Points, in no order, along strands that fork, close into loops and pass close to each other.
Points whose rows are less than 62 apart are linked; no others are. Some points are linked to none.
lamam: -10  16  3  26  -5  4  -1  13  12  -5  6  -4  25  -21  -6  11  -9  -12  0  -21  -8  -17  -3  -14  -18  14  1  35  -26  15  -1  14  -6  0
femag: 6  -10  2  -19  23  -4  -6  1  -26  6  16  27  4  16  8  -5  -19  11  3  -3  14  14  0  -8  25  -27  11  6  9  4  13  3  -10  -19
kasu: 13  15  34  12  10  -10  -3  -6  -19  0  -11  4  25  -3  8  16  -3  -5  -3  -12  15  26  -5  -14  -2  14  -10  36  -26  2  9  -9  -21  -45
Rifos: 5  -4  1  15  1  -10  30  12  17  20  -3  11  22  -5  27  12  26  -18  -27  -12  -36  -30  -10  2  -9  25  4  -2  -19  0  -3  -2  7  20
losa: 18  -31  4  22  -23  47  10  -7  29  -2  5  -20  -39  -29  -16  -35  -8  -22  -5  -3  -5  26  0  26  -5  6  9  -15  -2  -4  -20  10  16  26
zutud: 21  -14  11  3  3  11  -20  30  -21  -14  7  10  -13  18  -2  2  -2  -10  1  -17  9  42  20  0  15  -4  -10  27  -7  7  0  -17  -12  -8
Bizig: 6  -11  5  -7  -13  5  -34  1  -2  -12  -3  4  -13  6  -20  11  -13  -2  11  19  13  26  4  5  12  -23  -13  15  12  -7  -2  -9  -3  -10
galu: -22  10  -10  -20  1  0  -25  -3  -11  -10  13  20  12  16  -12  -5  -27  25  14  -7  21  17  13  -4  7  -35  1  38  18  -1  2  7  -4  -26
zozu: -20  12  3  -5  12  -16  37  0  -10  28  -1  17  16  7  35  5  15  23  -11  -20  -14  -29  -14  -3  -2  16  16  -11  0  13  7  9  -4  -10
gatun: -22  21  3  -6  -18  -9  -6  12  0  -15  -20  -11  -2  16  6  -4  32  8  0  18  -11  -3  16  -5  -1  16  -7  -11  10  -24  6  -21  10  21
zoke: 11  -31  -22  15  2  9  29  -11  18  10  0  -13  -14  -1  -4  -10  -6  7  -8  9  -3  -1  -18  29  -4  -1  7  -47  10  17  -5  6  24  25
zoto: -8  2  -23  -1  21  -6  13  -23  -8  24  8  -5  12  -16  -3  1  -22  13  13  -11  6  -33  -7  -1  -9  -16  11  -26  3  18  4  34  -11  -13
vaved: -15  21  13  -7  12  -11  -1  -20  -15  8  -6  13  22  -3  5  8  -18  26  8  -1  12  -17  -23  -25  0  -11  6  11  11  10  9  4  -10  -29
Pelud: -22  4  2  -9  -10  7  -11  24  -13  -10  -10  0  -2  28  12  -27  7  25  -3  0  -6  11  20  7  11  5  13  -12  24  0  16  -25  7  26
bikad: -2  -18  -19  30  6  6  23  12  9  18  4  -1  22  -18  11  -1  -14  -15  -17  -18  -19  -28  -19  11  -3  15  14  -2  -14  24  3  16  9  31
mipo: 30  -23  4  17  -6  9  7  22  -6  0  -9  -12  -10  -1  14  15  17  -32  -9  -4  -8  22  4  10  14  22  -9  -2  -13  1  -3  -17  2  14
dige: 38  -19  6  -5  9  -10  -3  -14  -10  15  -5  -5  -21  -6  2  14  12  -32  -3  21  9  23  -3  14  8  5  -17  -21  -11  -13  -6  -10  -6  -11
zipas: -28  19  -16  -32  8  -10  -1  -8  -13  -4  1  13  4  23  11  -12  8  32  11  8  -1  -27  1  -10  15  -23  10  -19  36  -8  1  -4  1  -1
relif: 34  -35  -2  6  10  0  24  6  5  9  0  0  -17  9  12  2  13  -10  -15  4  -4  17  -13  27  8  7  4  -33  -5  17  -4  -11  8  18
lavem: 12  -5  -8  -35  23  -16  0  -24  -3  11  14  15  -12  7  -1  3  5  7  6  25  2  -15  -9  -3  9  -33  1  -33  13  -7  -3  15  -1  -11
kive: 22  -2  14  17  -3  -9  -16  -15  -8  -9  -21  -13  9  -14  -8  30  -19  -29  4  8  15  16  -10  0  -8  12  -17  25  -19  12  -4  -10  -22  -26
fegud: 13  -7  0  26  3  7  -10  6  9  1  1  -10  0  -22  -3  13  -5  -33  -2  -10  6  10  3  6  -12  15  -10  22  -29  9  0  6  -11  -2
dob: 10  -4  14  -12  4  0  -2  30  -19  8  0  6  -9  20  18  -8  30  0  -9  -4  3  35  22  8  19  6  -7  -8  -3  -19  5  -21  -1  2
Vebo: -38  21  -3  2  -11  -5  3  6  -9  -19  -6  -1  9  9  2  -7  4  20  7  2  -9  -33  -1  -22  -2  7  12  3  19  11  10  -2  8  21
selu: -11  7  2  10  -15  8  -15  25  6  -31  9  -2  -2  8  -18  3  4  -11  5  -7  4  8  19  -7  -7  5  -4  34  -9  7  -7  -4  -3  5
fugu: -22  24  9  8  -23  -5  -4  10  4  -15  -25  -17  8  -2  -4  18  17  6  9  8  -3  2  16  -11  -12  18  -16  12  -1  -26  4  -14  5  -1
rilip: 7  -4  10  3  0  -10  4  8  -10  1  -21  -2  1  7  13  20  14  -3  -1  15  5  9  -5  -3  7  12  -7  -3  1  -3  8  -19  -4  -1
lubu: 14  -16  17  -2  -19  27  -22  16  12  3  15  -4  -31  -3  -22  -17  2  -12  2  -2  12  50  25  16  9  -9  -7  0  -1  -11  -16  1  -4  -2
velif: 12  6  -1  -18  2  -8  -23  -20  6  1  -7  -4  -14  -13  -23  14  -1  -1  14  32  7  -4  -7  -9  -7  -25  -19  -14  7  -18  -2  3  2  -8
Gigor: -3  14  4  -17  12  -21  13  -15  3  5  -9  7  -2  1  9  13  20  13  5  15  -4  -23  -14  -13  -9  -4  -2  -22  8  -3  -1  2  0  -1
Pufim: 16  7  16  4  17  -33  22  -35  4  26  -19  -1  11  -17  22  11  4  0  -9  2  -2  -18  -32  2  -27  16  -2  -22  -18  15  5  5  -13  -16
zegid: 4  20  8  -10  1  -11  -6  -16  6  -4  -14  -7  -3  -13  -11  19  12  0  15  21  2  -13  -7  -21  -16  -4  -16  -9  -5  -17  -2  -1  -1  -6
gis: -21  20  -3  -4  16  -11  14  -22  -17  26  -2  5  22  -14  6  7  -16  27  13  -10  6  -32  -17  -16  -7  -11  13  -11  9  13  8  24  -10  -23
gigu: 10  -32  -32  28  9  16  26  0  19  26  14  -6  8  -17  10  -14  -22  -14  -22  -22  -13  -20  -12  28  -5  11  15  -22  -11  18  -3  20  13  28
sipus: 17  0  15  -15  -8  -12  -17  -8  -16  7  -10  -2  3  1  -8  22  7  -10  4  25  9  36  11  1  16  -5  -24  5  -4  -37  3  -13  -5  -32
kug: 7  -26  -13  10  -8  4  37  20  19  3  16  4  2  13  17  -11  15  -10  -27  -12  -38  -23  -4  13  6  12  18  -23  -1  12  -7  1  21  42
moru: -19  24  11  -22  5  -10  -16  -8  -7  -4  2  17  18  9  -14  1  -1  20  9  2  23  29  20  -6  -2  -17  -16  37  0  -36  4  -5  1  -39
famu: -15  5  -2  2  -14  17  -2  34  9  -16  19  -4  2  10  9  -23  13  -1  -7  -17  -21  -11  26  -6  10  6  16  -2  4  -4  4  0  9  30
nupog: -18  45  31  -10  10  -8  10  -3  -16  -3  -11  15  20  16  22  -7  11  23  -6  -20  16  4  -5  -26  3  20  2  41  -7  -19  7  -24  -6  -36
defe: 0  -1  9  -14  -21  14  -17  20  4  -31  5  -4  -24  22  -6  -34  18  2  1  14  -8  10  9  2  18  0  7  -26  24  -7  -6  -18  6  30
Duz: 5  22  8  -40  5  -14  -29  -2  -23  -17  -3  26  11  30  0  -14  6  9  1  9  11  29  11  -2  28  -8  -11  43  12  -46  7  -33  6  -33
savo: -16  25  -1  8  -8  -9  26  -2  15  14  -7  -4  26  -20  11  7  10  5  -5  -15  -34  -53  -14  -20  -24  13  6  -5  -10  -2  0  18  8  14
git: -19  4  -23  -29  9  -5  18  -3  -6  4  15  2  0  20  11  -11  15  30  9  -2  -6  -28  8  1  12  -17  19  -38  26  -2  -5  16  -1  2
kirop: -8  4  -14  8  9  12  10  22  3  10  28  2  17  -7  13  1  -3  -12  -2  -31  -10  -29  11  -9  7  4  21  7  -14  13  -3  24  -10  5
sorog: 33  -10  6  15  5  -13  0  -19  -8  0  -25  -18  -1  -18  7  26  -5  -33  -1  17  9  5  -19  5  -4  20  -12  -3  -17  8  -1  -12  -12  -4
Tuf: 13  -21  6  4  -32  14  -30  4  11  -6  6  -4  -26  6  -34  1  -9  -11  7  8  16  53  23  23  -4  -14  -22  29  -5  -4  -22  6  -7  -17
tibi: 5  -32  -6  7  -1  10  8  3  1  0  -3  -1  -13  9  -5  -3  -9  11  -2  12  3  6  -13  14  12  -10  10  -31  22  19  5  -5  10  23
digar: 42  -39  6  6  3  24  11  3  5  6  5  -4  -35  2  0  -14  0  -19  -11  3  4  27  -9  27  13  7  7  -31  1  13  -9  -11  6  17
bigeb: -7  0  -12  -7  18  1  20  18  -12  13  23  9  7  12  22  -4  0  8  -1  -23  -3  -21  5  -5  16  -1  26  -11  1  18  2  18  -10  2
dagar: -8  10  -4  1  -6  -10  24  11  23  6  6  2  14  -4  18  3  33  -7  -12  -8  -37  -41  1  -11  -11  12  7  -10  -10  -8  -5  8  12  23
pebup: -4  -3  -7  -23  26  -8  11  3  -23  11  18  21  4  23  19  -7  -3  18  3  -8  10  -8  2  -5  22  -19  22  -11  13  7  5  10  -11  -10
lam: 21  -27  0  14  4  3  23  25  2  11  -2  1  -4  7  25  6  23  -15  -21  -10  -16  7  -3  14  8  21  4  -15  -12  9  2  -9  7  24
rov: -3  -14  -9  18  -3  5  25  27  4  1  13  4  11  5  14  -5  4  -11  -17  -17  -29  -32  -7  0  9  13  22  -4  -5  20  4  5  11  35
vok: -18  3  -32  4  4  -5  25  -16  -2  15  1  -13  8  -13  -7  5  -8  18  14  -10  -13  -46  -12  -5  -14  -10  11  -35  11  19  -1  32  5  10
Gibet: -5  24  23  5  14  -17  25  -16  -2  24  -8  5  20  -9  25  10  6  16  -6  -11  -3  -24  -27  -18  -13  14  8  -4  -12  12  5  8  -12  -19
Bego: -18  9  1  -17  9  -5  -14  9  -22  -2  1  22  10  20  6  -9  -9  23  4  -5  17  21  13  -7  17  -18  3  22  17  -10  14  -11  -3  -17
fuger: -32  21  -9  -3  -16  -1  2  20  -3  -21  6  -4  6  19  11  -26  17  10  -5  -6  -25  -30  19  -11  6  12  21  -6  13  2  9  -7  11  34
Riges: -19  34  18  -13  20  -12  9  -7  -14  12  2  16  19  6  17  -2  6  21  2  -13  16  5  6  -22  2  -1  4  21  -4  -20  8  -1  -4  -32
pev: -43  37  14  7  -11  -4  16  5  -8  4  -12  6  25  -2  19  -6  6  29  -5  -18  -15  -39  -12  -28  -9  29  15  16  4  6  10  -4  2  -2
kugaf: 9  5  9  24  0  -3  14  12  10  13  -10  -2  23  -15  21  18  18  -21  -12  -11  -18  -11  -6  -7  -8  30  -3  11  -28  0  3  -5  0  4
Duker: 9  18  31  -7  -4  -14  -16  -36  -9  -4  -18  7  30  -4  -5  19  -25  18  2  16  9  11  -23  -17  -5  -11  -11  38  0  -15  11  -10  -8  -57
midaf: -10  -5  -3  -14  -19  10  -17  0  9  -5  -2  -9  -16  2  -19  -11  10  18  10  21  3  13  6  5  4  -21  -9  -34  30  -21  -4  -3  11  13
Vumir: -18  -7  -15  2  3  0  23  8  10  19  4  -5  4  3  10  -4  17  18  -5  -5  -13  -12  7  8  -6  -2  8  -35  11  -1  5  14  14  19
muge: 27  -35  -1  10  -4  26  -16  -27  17  9  4  -15  -49  -21  -25  -26  -25  -23  -1  12  14  27  -7  28  -1  -7  -2  -15  5  4  -19  7  -3  5
bef: 15  -15  11  7  -24  17  -5  21  8  -27  6  -12  -27  7  -7  -18  17  -16  -2  9  -7  17  5  4  16  6  3  -14  9  -2  -10  -16  8  29
luper: -29  45  17  -13  -4  -9  -7  -11  -12  -20  -21  11  16  17  4  -4  1  31  5  5  8  -17  -13  -27  -1  12  0  32  17  -8  6  -31  -3  -19
zimo: -31  26  2  10  -4  6  -1  17  2  -8  10  0  26  -5  -3  4  -4  7  6  -24  -1  -18  10  -19  -11  8  5  33  -11  8  2  13  -5  -6
Doson: 30  -15  8  -13  6  -19  -16  -27  -11  20  -1  1  -9  -10  -9  15  -1  -17  2  34  9  24  4  8  7  -13  -20  -13  -8  -25  4  -1  -5  -26
buzus: 15  5  13  -17  -7  5  -30  27  -23  -29  4  8  -9  26  -14  2  12  -9  2  -2  9  42  22  1  19  1  -18  38  0  -13  -9  -30  -10  -19
bopoz: 5  -3  -12  24  -6  -1  -5  -16  9  -5  -16  -22  0  -32  -14  15  -20  -18  8  6  5  -11  -11  2  -23  4  -11  3  -10  11  -1  9  2  18
vur: 25  -23  -11  20  -14  36  14  -19  31  3  6  -30  -37  -33  -11  -26  -3  -28  -14  7  -10  6  -4  27  -10  13  -2  -22  -10  -14  -20  7  22  37
vin: -16  0  -23  -1  12  7  -5  -12  -2  9  16  -4  1  -12  -13  0  -22  7  19  -12  14  -13  8  -4  -3  -30  6  -10  7  11  -1  32  -10  -9
Fodil: -31  4  -4  -13  8  -3  5  14  -20  12  -7  14  5  26  22  -17  4  36  -5  -7  3  4  11  4  15  -2  13  -15  26  -1  19  -13  3  9
dulut: 3  1  11  -9  -24  -5  -17  0  -10  -16  -16  -3  14  11  -21  29  -9  -5  8  12  15  40  17  11  -3  -1  -31  45  -5  -17  -9  -9  -11  -45
delef: 23  -18  8  -13  -38  11  -39  7  -3  -15  2  1  -22  12  -32  6  -10  -11  6  23  6  49  14  17  20  -15  -22  28  10  -15  -21  -11  -4  -23
zilo: 21  -8  8  8  -14  -5  -19  -10  -7  -9  -16  -12  2  -4  -19  28  -16  -29  7  12  13  39  8  13  -6  5  -28  35  -19  -2  -10  -6  -20  -36
Kep: 18  -29  -30  23  10  14  16  -15  22  22  2  -18  -9  -27  8  -10  -16  -18  -20  -4  4  0  -9  33  -18  15  -3  -26  -16  3  -4  12  14  28
Karod: -3  21  20  -18  2  -14  -12  -18  -9  4  -11  10  15  1  -5  15  7  13  5  18  14  21  6  -11  2  -11  -16  19  1  -40  9  -10  0  -38
gati: -13  -5  -16  15  -16  24  6  9  17  -19  23  -18  -13  -11  -16  -18  -8  -9  7  -11  -18  -26  7  -10  0  -9  15  -8  6  11  -5  25  13  34
raval: 22  -19  3  -6  29  -3  -3  -1  -17  12  18  16  -8  7  5  0  -9  -7  -4  -4  14  14  -1  0  15  -18  6  -9  -9  14  9  7  -12  -10
Muf: -24  18  3  8  -1  7  0  38  -6  -6  10  10  23  9  14  -4  6  2  -9  -30  -11  -10  19  -16  3  21  13  34  -10  5  9  -5  -1  5
gama: -7  -20  -18  7  -10  18  30  4  22  2  10  -11  -8  4  -2  -24  3  16  -6  -7  -16  -10  0  18  0  -7  17  -52  23  10  -5  13  23  29
nefes: 22  -19  -5  -13  28  -16  -4  -26  -8  16  8  15  -7  0  2  4  -14  -5  1  18  11  -4  -13  3  6  -20  5  -21  -1  11  10  8  -6  -15
zezu: -22  20  -2  -3  -14  2  -22  8  8  -36  2  1  4  11  -28  4  -4  8  17  5  8  3  15  -10  -15  -8  -12  40  3  4  -10  2  -3  -7
zez: -19  18  5  -6  3  1  -9  32  -22  -17  -2  12  6  26  15  -13  6  12  -2  -17  2  8  17  -12  12  14  10  26  4  4  14  -26  -4  6
banir: -5  -12  -7  17  -16  28  -14  3  27  -11  21  -14  -27  -12  -26  -16  -17  -14  10  -9  3  10  15  5  -10  -15  2  16  -7  15  -19  25  -3  15
zuv: 4  -21  0  -3  -18  23  -20  -14  19  0  2  -9  -29  -12  -34  -14  -7  6  11  22  6  19  -2  13  0  -29  -9  -30  27  -11  -10  7  9  7
Beme: 20  -36  7  21  -21  44  23  4  24  -15  9  -11  -29  -13  -7  -38  -8  -12  -10  -5  -13  15  -9  21  5  9  20  -29  10  10  -12  1  23  35
pebe: -9  -8  -3  19  -29  24  -8  10  22  -34  16  -17  -27  -7  -29  -19  -6  -14  7  -1  -11  -2  10  -6  -2  -10  5  7  3  7  -11  13  13  32
mik: -10  4  4  3  2  4  -3  15  6  11  2  -4  2  -6  2  7  13  -1  1  -3  9  16  22  -1  -4  -1  -10  1  -12  -18  5  4  1  -2
Voro: -19  -2  -10  32  -8  -1  15  -3  8  18  -21  -13  17  -25  4  16  -4  4  -3  -5  -11  -12  -10  5  -21  15  -5  -9  -3  4  14  9  13  20
fiko: 6  6  0  11  5  -23  31  -21  12  13  -21  -6  10  -16  15  18  10  -2  -7  3  -18  -35  -33  3  -28  17  1  -20  -9  16  0  6  6  13
zup: 13  -6  -32  -1  23  -17  30  -24  10  15  12  -6  -2  -12  8  0  -11  -11  -5  -9  -8  -49  -25  10  -20  9  15  -33  -12  31  -11  26  -4  7
pem: -14  21  3  -40  0  -12  -27  -12  -9  -17  1  26  19  18  -13  -13  -6  21  8  8  17  26  12  1  11  -20  -12  55  14  -49  5  -17  10  -44
gafop: -16  18  7  12  -14  -3  -12  -5  3  -17  -13  -7  13  -9  -21  21  -11  6  15  2  11  -1  -3  -10  -23  -2  -14  30  -5  6  0  2  -6  -12
tiru: 1  10  -4  5  25  -1  3  1  -3  19  22  6  15  -17  10  1  -11  -13  0  -24  9  -11  4  -9  -4  1  12  8  -24  15  4  27  -19  -16
Soz: 17  2  4  1  -8  4  -24  -5  12  -15  3  -12  -24  -12  -30  14  1  -28  11  17  12  12  6  -3  -8  -2  -23  19  -21  -7  -18  2  -8  -9
zos: -5  -13  -4  -12  -10  8  -34  -6  1  -13  0  10  -11  6  -17  0  -18  16  12  22  5  7  -7  -1  16  -35  -1  1  31  3  3  -3  6  -2
Lugik: -22  16  -7  -9  -9  -3  -4  2  6  -3  -8  -9  -3  0  -9  -4  22  17  11  13  -4  -8  14  -10  -12  -9  -8  -24  16  -24  3  4  13  15
Buk: 5  15  7  29  -3  -3  -8  -6  14  -4  -9  -15  19  -31  -7  16  -17  -21  2  -13  4  -8  -11  -7  -29  21  -12  29  -34  16  -1  9  -13  -11
rufa: 27  -7  -2  26  10  0  5  3  10  11  -5  -8  10  -26  18  12  3  -40  -15  -14  -6  -7  -7  6  -11  29  -6  5  -34  6  -2  -2  -7  5
Vupi: -14  -12  -10  -1  0  6  -8  -2  -3  -9  0  0  -6  8  -10  -4  -10  19  11  13  4  -12  -10  -4  10  -22  9  -20  30  19  4  1  5  16
gim: -7  -10  -21  -3  7  -16  48  10  11  20  13  13  16  14  25  7  13  4  -20  -20  -38  -43  -13  18  -3  13  25  -19  -2  24  -10  16  4  13
nusi: 14  -16  -29  23  11  5  1  -25  16  4  -3  -22  -14  -35  -6  -8  -24  -22  -5  0  7  -19  -15  16  -25  11  -6  -15  -14  10  -4  14  6  26
zopet: 0  -14  -20  26  1  22  -9  -1  22  7  18  -13  -10  -27  -11  -10  -24  -28  0  -22  3  -3  8  9  -13  0  4  13  -24  16  -9  30  -5  15
til: -1  -4  -3  -5  9  18  -6  21  6  0  28  1  -13  2  -2  -10  1  -6  6  -12  5  2  19  -6  13  -11  12  -3  0  8  -5  16  -7  5
boto: -13  -9  -1  -12  8  -4  1  5  -7  14  -3  10  0  14  7  -4  7  26  -1  10  7  15  8  7  12  -17  1  -25  21  -12  13  -5  5  -2
mam: -9  31  21  -23  8  -20  -2  -16  -17  -7  -18  21  9  21  22  0  10  26  1  11  3  -15  -21  -26  12  2  5  15  18  -10  3  -28  -3  -20
sivud: -17  -8  -6  3  13  -11  19  -2  -4  30  -9  7  8  2  15  8  5  22  -4  0  7  1  -2  9  -3  -4  5  -28  6  2  17  10  4  -4
tugim: -15  28  7  -9  14  -6  9  8  5  15  8  7  14  -4  15  2  22  9  1  -10  3  -6  17  -18  -7  4  1  4  -12  -18  4  8  -2  -13
bife: 22  -25  7  15  -18  19  -9  21  -3  -15  -4  -13  -21  3  -5  5  0  -26  2  -2  0  31  7  11  14  10  -6  8  -3  9  -8  -13  -1  15
Sopaf: 22  8  17  -28  -2  -9  -27  9  -31  -18  -2  14  1  24  -6  8  11  -8  2  13  6  40  13  -3  28  -1  -21  36  3  -33  -2  -34  -4  -36
zot: -21  3  -5  13  -1  -4  16  13  -7  -5  0  2  12  1  8  3  -2  6  0  -7  -12  -33  -16  -12  3  12  19  -2  5  28  10  5  6  22
Lutak: -17  8  10  28  -5  -8  10  -8  -4  23  -28  -5  25  -22  9  20  -12  11  -1  -6  4  0  -13  1  -16  16  -3  3  -10  5  18  4  -4  -10
zizad: 0  29  14  0  20  -6  -2  -9  2  5  12  4  16  -16  -1  6  -7  -3  5  -13  16  -7  -1  -21  -14  -1  0  21  -24  7  1  16  -18  -31
zozo: -18  8  -10  -15  -1  9  -24  -7  4  -3  20  5  0  1  -23  -1  -17  13  19  -1  16  3  15  -9  -2  -35  -5  15  8  -2  -6  23  -8  -18
Gesen: 5  -1  -12  -20  17  -26  31  -20  10  8  2  7  -9  10  9  13  18  12  1  10  -12  -30  -19  6  -14  -6  4  -36  4  15  -10  12  3  7
raban: 13  5  24  -2  25  -13  -4  -9  -22  7  1  16  12  0  10  10  2  -7  -2  -1  16  24  3  -13  7  -5  -5  17  -22  -6  13  -4  -13  -34
Gozu: -4  7  2  -24  -8  8  -32  15  2  -31  10  1  -19  21  -16  -17  9  2  9  20  2  4  7  -11  19  -13  1  -1  20  -9  -8  -14  0  12
vupop: 12  -8  -16  0  17  -23  35  -15  16  14  -2  0  -4  -5  13  11  10  -5  -10  2  -13  -29  -23  16  -20  12  4  -31  -11  21  -6  12  6  16
vos: -8  -10  8  -3  -9  15  -17  30  -8  -11  4  3  -9  17  1  -18  -3  17  0  -7  5  29  20  7  16  -8  5  -2  17  4  7  -16  0  14
Vetu: -16  -7  -29  22  -4  -1  22  -12  10  16  -9  -18  9  -24  -8  6  -9  9  3  -5  -14  -27  -16  5  -26  -1  -2  -29  4  10  3  20  19  31
nef: 15  -22  6  15  -5  17  -18  23  -3  -11  8  3  -17  4  -8  2  -13  -13  3  -11  10  31  8  6  10  -6  -2  21  -3  23  -3  -1  -10  5
tav: -12  -17  -5  37  -27  10  1  10  2  -13  -21  -21  3  -11  -4  16  -13  -10  1  0  -2  16  2  13  -4  10  -7  13  2  8  4  -3  7  26
Dogan: 28  -25  -18  -7  18  -3  27  -16  27  25  16  -7  -26  -2  6  -11  11  -13  -15  1  0  0  -3  33  -14  4  0  -47  -14  2  -14  14  11  10
Zevad: -12  -16  -8  32  -18  12  10  15  13  3  -8  -19  8  -17  0  6  -1  -7  -8  -5  -9  1  2  9  -7  9  0  -4  -3  -1  7  4  17  33
tupeb: -6  -9  -26  17  3  24  6  10  17  14  28  -12  4  -19  -2  -9  -19  -17  0  -30  -8  -22  13  5  -4  -5  17  -3  -10  14  -5  35  -5  14
Foded: -33  30  -11  -19  3  -6  -9  0  -14  -20  3  9  10  18  0  -12  -7  26  15  -2  5  -27  4  -21  12  -10  15  10  25  4  1  -5  -4  2
tepoz: -11  20  11  -30  12  -21  0  1  -20  -10  -16  23  -2  32  28  -6  26  18  -2  9  -2  -9  -8  -16  15  8  6  2  16  -5  3  -30  -4  -1
paf: -18  22  -2  -27  -7  2  -34  12  0  -36  7  8  -2  22  -20  -12  4  10  13  12  11  7  15  -9  7  -11  -7  30  16  -14  -7  -15  0  -3
Zaf: -9  14  8  -14  -4  -1  -20  24  -32  -22  -23  9  4  36  10  -9  -1  15  0  -4  4  28  16  1  18  13  -2  33  13  -8  14  -46  -5  -3
Munus: 18  -6  10  -17  9  -7  -32  -12  -11  -6  7  20  -1  1  -12  14  -14  -6  5  19  13  21  0  -6  12  -25  -9  27  -1  -10  3  -4  -6  -32
binir: 27  4  21  4  14  -26  4  -31  -8  13  -21  -3  11  -14  15  20  -2  -10  -4  17  7  -2  -25  -6  -11  9  -9  -7  -17  6  5  -8  -15  -25
doro: -10  5  1  17  -10  10  -6  34  11  -21  13  1  8  1  -1  0  10  -16  -7  -15  -17  -8  17  -14  -2  16  3  25  -13  4  2  -2  5  20
Liv: 18  -6  -10  -21  12  -11  -2  -24  10  10  -1  -2  -22  -6  -14  6  8  1  8  27  3  -13  -12  2  -8  -22  -12  -42  6  -9  -7  10  3  4
duku: 3  -8  -38  4  -2  1  37  -13  23  12  15  -15  3  -15  -1  -5  -1  -9  -6  -15  -35  -58  -8  7  -16  -1  13  -33  -7  4  -15  33  14  31
Mezi: 6  -9  3  -21  -29  -6  -31  8  -17  -20  -7  13  9  28  -20  13  -9  5  2  14  11  55  26  22  12  -11  -28  54  7  -22  -7  -18  -5  -41
bodil: 15  -21  14  -6  -3  14  -1  30  -9  6  4  7  -15  16  11  -18  10  9  -5  -7  4  38  16  15  19  -1  5  -23  11  -6  7  -17  1  10
muram: 21  -21  -6  14  -10  12  6  -8  10  -9  -7  -24  -25  -12  -11  4  0  -18  1  20  -1  5  -11  13  0  6  -7  -22  2  1  -9  -2  11  29
zasik: -5  6  8  -8  -13  10  -23  20  6  -3  12  -5  -13  3  -16  -8  17  -3  5  2  13  34  30  5  3  -8  -13  5  -4  -27  -7  0  0  -5
Zad: 28  -25  -21  0  35  -17  14  -25  9  25  13  -3  -15  -12  9  -10  -10  -19  -14  -1  13  -10  -9  23  -16  7  2  -38  -18  14  -2  14  -6  -2
Gizos: -1  30  42  9  7  -7  7  -6  -17  0  -13  7  25  6  18  8  3  17  -8  -17  9  6  -22  -26  3  22  1  36  -14  3  7  -18  -14  -41
gozin: -25  35  15  18  -16  -4  14  -3  6  2  -16  -7  27  -18  0  8  1  16  3  -13  -19  -41  -17  -31  -26  19  3  13  -6  4  7  7  5  -1
Zimop: -17  2  -5  19  -15  -1  -9  -10  6  -13  -19  -12  6  -19  -20  18  -17  5  16  8  3  -9  -9  -10  -18  -7  -10  8  5  10  4  6  6  11
kavo: -4  15  17  -11  -1  -11  -2  11  -30  -6  -31  11  6  27  23  7  17  9  -5  2  1  24  11  -7  19  20  -8  15  6  -17  12  -42  -7  -15
Lin: 5  0  2  -4  20  -13  -11  -25  -10  10  0  11  11  -13  -4  12  -26  1  9  10  16  -8  -17  -10  -4  -20  2  -2  1  14  12  11  -12  -21
Fumu: 26  -5  18  -20  23  -14  -17  -15  -30  3  16  31  7  7  -1  4  -5  -8  1  9  7  35  6  -12  22  -22  -6  24  -14  -22  11  -6  -6  -36
zipab: 19  -14  -31  -7  27  -13  13  -33  11  17  10  -7  -16  -12  -2  -7  -16  -9  -1  3  6  -33  -17  12  -19  -6  7  -42  -4  21  -7  21  -7  2
foza: -19  30  16  -6  -16  -6  -12  9  -7  -29  -23  -7  13  14  -9  12  12  8  6  9  5  10  13  -8  -6  18  -13  35  1  -19  2  -30  -4  -20
pivig: 21  21  35  -1  12  -20  -6  -38  -8  6  -11  -1  21  -10  5  15  -10  6  2  13  12  -1  -28  -22  -9  -2  -7  15  -12  3  10  -9  -17  -41
Mol: -27  7  -11  -8  0  -19  44  6  -4  17  4  15  17  16  31  1  18  20  -11  -22  -35  -51  -13  1  -2  19  27  -14  8  15  -3  12  1  6
Roke: 17  -25  -8  0  -2  12  -23  -22  11  6  2  -8  -29  -14  -28  -4  -22  -11  10  19  13  9  -7  13  -1  -26  -10  -16  11  -1  -7  8  0  3
tikun: -27  42  11  -19  -8  -6  -16  -5  -10  -33  -22  7  19  23  -7  -7  3  23  3  4  13  3  7  -9  -3  15  -10  52  11  -20  6  -38  -2  -25
Refe: 20  -35  -4  21  -17  29  30  22  23  -6  14  -5  -11  -1  8  -26  4  -13  -22  -13  -25  1  -3  19  12  12  20  -23  3  9  -5  -3  25  40
dad: -17  31  3  -33  9  -10  -18  7  -16  -12  -12  14  -2  34  19  -23  23  16  -1  13  5  4  13  -3  17  6  2  4  16  -25  6  -35  2  6
fute: 30  -11  6  2  0  5  -16  -1  4  4  6  -13  -29  -13  -14  7  11  -37  2  15  11  23  10  8  5  5  -18  -3  -18  -11  -13  -3  -8  -3
Nataz: 3  -13  -30  14  -5  16  24  -9  23  -2  18  -19  -14  -21  -10  -16  -8  -15  -5  -9  -23  -38  -4  4  -11  -3  10  -26  -5  6  -10  29  19  39
refo: 44  -40  8  1  0  16  -16  -9  -3  9  1  -4  -42  -6  -15  -10  -15  -28  -5  14  11  38  -8  23  20  -4  -6  -15  4  3  -11  -11  -5  0

How many points has the smallest loop of links through each point below? Write 0 if it is on no loop.
galu -> 11
rov -> 15
Tuf -> 14
zegid -> 0

A piece is two or more points that can be reached from each other along the links. Count, over all rows, the pieces, the separate loops (a circle has one, a figure eight two, a Y none), the forks (points with three links) and the tips (points with one).
pieces -> 3
loops -> 3
forks -> 15
tips -> 15
